Each scene shows the same named points in several views. A view is turned or mirrored, and shifted as a whole, has a little noise and may leave points out.
In the rows, zero is written as 128.

Scene 1
View 1
Gesu: [139 196 102  73 118 191 230 189 147 130 105 119 194 117 159 171  92 145
  73 157 183]
Bal: [126 127 108  93  98 142 186 169 135 142  81 126 158  72 130 155 140 136
 104 151 133]
zimi: [101 145 143  95 115 172 186 160 148 143 102 145 129  85 161 123 133  99
 141 166 165]
tugo: [104 133 101 109 154 152 183 175 150 146 115 112 195  97 143 129  46 136
 110 172 171]
Vopi: [ 98  89  67 159 167 125 153 130 115  83 140 148 156 103 124 152  90  98
 104 186 181]
Nub: [130 109  65 137 127 105 149 167 138 130  79 140 175  79 113 145 122 143
 135 142 129]
somur: [123  81  80 128 138 106 129 164 138 141 119 133 155 102  93 124 103 124
 128 145 178]
daz: [115  95  86 122 132 120 158 158 129 133 106 123 169  82 114 144 101 130
 106 162 149]
Zete: [131 116 106  79 117 129 177 196 151 184  87  86 202  77 112 135  72 170
  98 144 138]
riva: [115 137  88 122 128 148 190 156 132 109  98 143 168  88 145 160 117 123
 107 169 149]
kapep: [136 115 111  71 113 156 192 178 128 147 134  91 174 108 110 159  92 137
  47 160 191]
dolo: [ 85  97  95 143 168 131 153 149 140 125 127 135 164  91 136 119  65 106
 134 182 172]
Tamo: [129  92  83 109 100 119 181 150 104 115  92 117 161  67 107 181 149 134
  62 163 121]
fud: [ 96 118  87 128 148 143 193 148 121 108 105 120 186  74 149 163  80 124
  83 194 137]
peri: [155 127  62 104 107 136 189 166 113 101 115 128 172 113 105 191 138 138
  51 149 174]
Dira: [ 82  94 157  86 130 179 190 139 119 127 164 116 120  96 143 135 101  75
  69 204 204]
Parif: [136 124  80 112 108 125 175 169 131 133  75 133 171  76 121 160 138 145
 109 144 126]
View 2
Tamo: [105 149 127 129 131 154  95 159 134 121  85  81  82 212  92 111 144  95
 137  62 145]
Zete: [ 84 137 173  96 120 180 118 181  60 126 146  62  85 176  87 138 144 113
 147 167 155]
Parif: [122 141 134 114 157 152  79 175 112 120 106  66  75 179  84 134 123 115
 140 109 158]
Nub: [143 125 133 139 159 156  89 158  96 140 116  62  82 172  89 142 104 119
 163 110 178]
Bal: [105 145 131  74 164 140  97 167 120 117 115  62  80 174  89 124 127 124
 116 112 155]
peri: [115 177 109 131 119 119  80 176 120 114 115 134  64 184  99 147 154  99
 135  93 134]
zimi: [110 145 109  33 193 110 121 147 124 129 146  67  83 141 103 126 106 146
 100 130 163]
dolo: [108 120  98 124 151 127 146 112  99 152 165  88 124 137 128 144 102 138
 158 125 194]
Dira: [ 66 162  86  44 138  93 180 103 133 146 165 122 109 157 137 109 143 130
  98  96 149]
tugo: [ 78 134 124 105 133 140 130 156  85 121 172  92 116 135 119 157 131 138
 145 170 174]
Gesu: [ 70 177 115  74 137 115  78 207 110  78 156 120  80 135 105 169 160 134
 104 171 137]
kapep: [ 73 172 132  85 102 130 129 163  92 126 151 129  74 178 109 135 166 104
 124 131 128]
somur: [149 136 127 127 140 137 133 125  75 175 145  92  77 169 102 136 102 111
 168 110 172]
View 3
Bal: [146 167 101 124 124 163  57 119 146 125 168  59 187 133 142 143 144 192
 124 110 135]
zimi: [181 158 120  90 133 151  78 122 175 140 146  89 166 109 176 150 126 180
 102 141 101]
Zete: [147 183  64 146 168 180  27 164 100 102 161  71 181 124 159 173 148 152
 133  97 166]
Tamo: [104 160  99 141 132 153  90 118 138 126 201  43 213 147 109 126 142 196
 162 102 139]
daz: [117 163 112 119 172 145  78 150 141 109 177  80 180 129 132 157 133 161
 154  98 125]
Vopi: [108 141 140  86 187 108 132 139 151 105 177  91 163 122 122 149 110 153
 181 107  97]
dolo: [136 157 126 100 206 126  95 159 152  99 166 108 151 111 150 169 108 138
 168 110  92]
fud: [166 151 105 120 171 132  98 114 116  94 173  71 155 133 135 150  99 174
 192 113 115]
Nub: [113 174 133 117 156 147  37 148 158  93 176  81 172 147 112 157 144 178
 146  71 123]
Parif: [128 170 112 121 129 156  48 125 143 107 173  62 185 146 119 143 146 192
 135  88 141]
riva: [143 154 121 103 143 134  88 111 139 106 165  67 166 136 126 142 123 186
 158 103 126]
peri: [ 94 149 104  90 120 129 112 114 106 110 159  37 191 139 114 129 147 181
 144  94 178]
somur: [ 85 166 129  98 187 137  77 178 159 109 171  96 182 118 135 165 149 141
 135  85 122]
View 4
Parif: [133 151 121 157  91 155 157 217 114  93 174 109 152 140  89 120 189 143
 126  94 138]
Dira: [ 87  82 134 166 124 189 189 154 103 174 174 138  84 166 105 117  86 206
 107 142 133]
Vopi: [109 108 146 127  85 181 135 175 104 157 155  93 114 119 107 108 106 155
 173  90  68]
tugo: [135 161 145 152 147 176 126 147 109 104 180 116 102 111 107 144 111 155
 119  99 142]
Tamo: [104 136 103 167  64 152 164 237 115  98 187 123 137 162 100 108 179 182
 156 104 123]
dolo: [114 130 162 139 126 190 132 144  97 134 154  94 105 139 104 115 106 131
 150  89 105]
zimi: [132 112 154 161 130 182 176 172  98 151 143 130 135 164  82 128 151 133
  66 129 154]
Gesu: [169 151 116 160 129 148 146 192 124 120 190 150 126  72  98 181 137 193
  63 139 161]
Nub: [133 154 136 145  93 167 149 196 111  90 164  83 152 136  91 111 182 114
 149  71 123]
fud: [126 155 145 155 107 166 104 197  96 123 168 142 109 131 113 136 123 161
 142 113 108]
riva: [137 137 138 151  98 162 139 204 105 131 161 128 135 128  98 135 153 152
 117 113 117]
Bal: [129 142 122 167 103 160 169 209 110 102 173 126 144 154  89 125 181 152
 104 109 154]
somur: [112 124 134 135 106 184 179 151 119 109 172  58 131 133  94  99 144 133
 155  64 120]
kapep: [116 132  96 165 118 162 184 171 132 102 213 117 105 110 105 139 125 216
 118 113 160]
daz: [114 140 131 150 105 174 153 181 110 103 176  98 124 142 100 110 147 148
 150  87 123]
peri: [130 125  86 149  63 144 174 224 135 110 199 106 141  90 100 132 164 204
 142  99 118]
Zete: [129 186 118 170 143 166 158 164 120  50 205 107 117 135  98 132 159 156
 122  84 184]
View 5
zimi: [171 136 129  96 100 100 112 138 102 165  89 163 158 109 177 129 151 140
 197 134 146]
Parif: [130 122 143 105 108 125 147 122 139 183 112 108 120 127 169 130 136 158
 118 130 105]
Vopi: [186  99 147 115  45 160 140  90 150 100 133 105  86 143 163 165 123 121
 188 157 141]
Zete: [106 105 158 128  85 141 126 168 141 230 109 123 122 190 191  93 147 160
 158 119 103]
riva: [160 120 135 110  85 125 149 117 135 163 120 130 111 114 184 150 152 144
 167 144 109]
kapep: [174 108 194 127  90 154  99 163 158 188 100 111 108 168 214 139 189 174
 172 141 121]
dolo: [158  98 132 117  39 146 132 114 129 132 127 131 108 167 162 130 117 114
 216 144 142]
daz: [142 108 154 114  76 147 135 123 146 159 119 109 115 160 167 132 129 139
 156 134 129]
fud: [146 110 143 124  51 143 167 120 154 170 141 141 103 125 196 159 154 128
 191 157 111]
peri: [185 112 176 115 108 145 129 123 162 159 109  84  82 126 199 160 174 182
 121 145  95]
Tamo: [135 125 182 109 102 153 153 118 175 172 121  99 128 121 178 167 147 155
 101 142 132]
Dira: [206 126 191 114  65 150  87 146 147 137 100 153 150 135 202 172 178 131
 226 156 193]
Gesu: [183 116 141 126  98 111 126 160 128 211 103 143  91 118 235 136 208 186
 196 145  62]
Bal: [138 130 151 104 112 121 135 136 137 191 103 128 139 121 179 134 152 157
 137 130 120]
Nub: [126 110 128 107  90 132 153 109 132 162 120  99 109 149 147 116 106 142
 127 125 109]
tugo: [148  99 138 130  50 139 131 147 129 185 120 141 100 173 196 117 153 139
 220 139 103]
somur: [156  97 148 109  78 148 110 119 129 132 107  90 107 185 146 112 105 139
 155 126 141]

In a view up to two points have been moved. Name them for each view, in the order of its rows, or write -.
view 1 -> fud
view 2 -> Tamo, Bal
view 3 -> Vopi, riva
view 4 -> peri
view 5 -> -
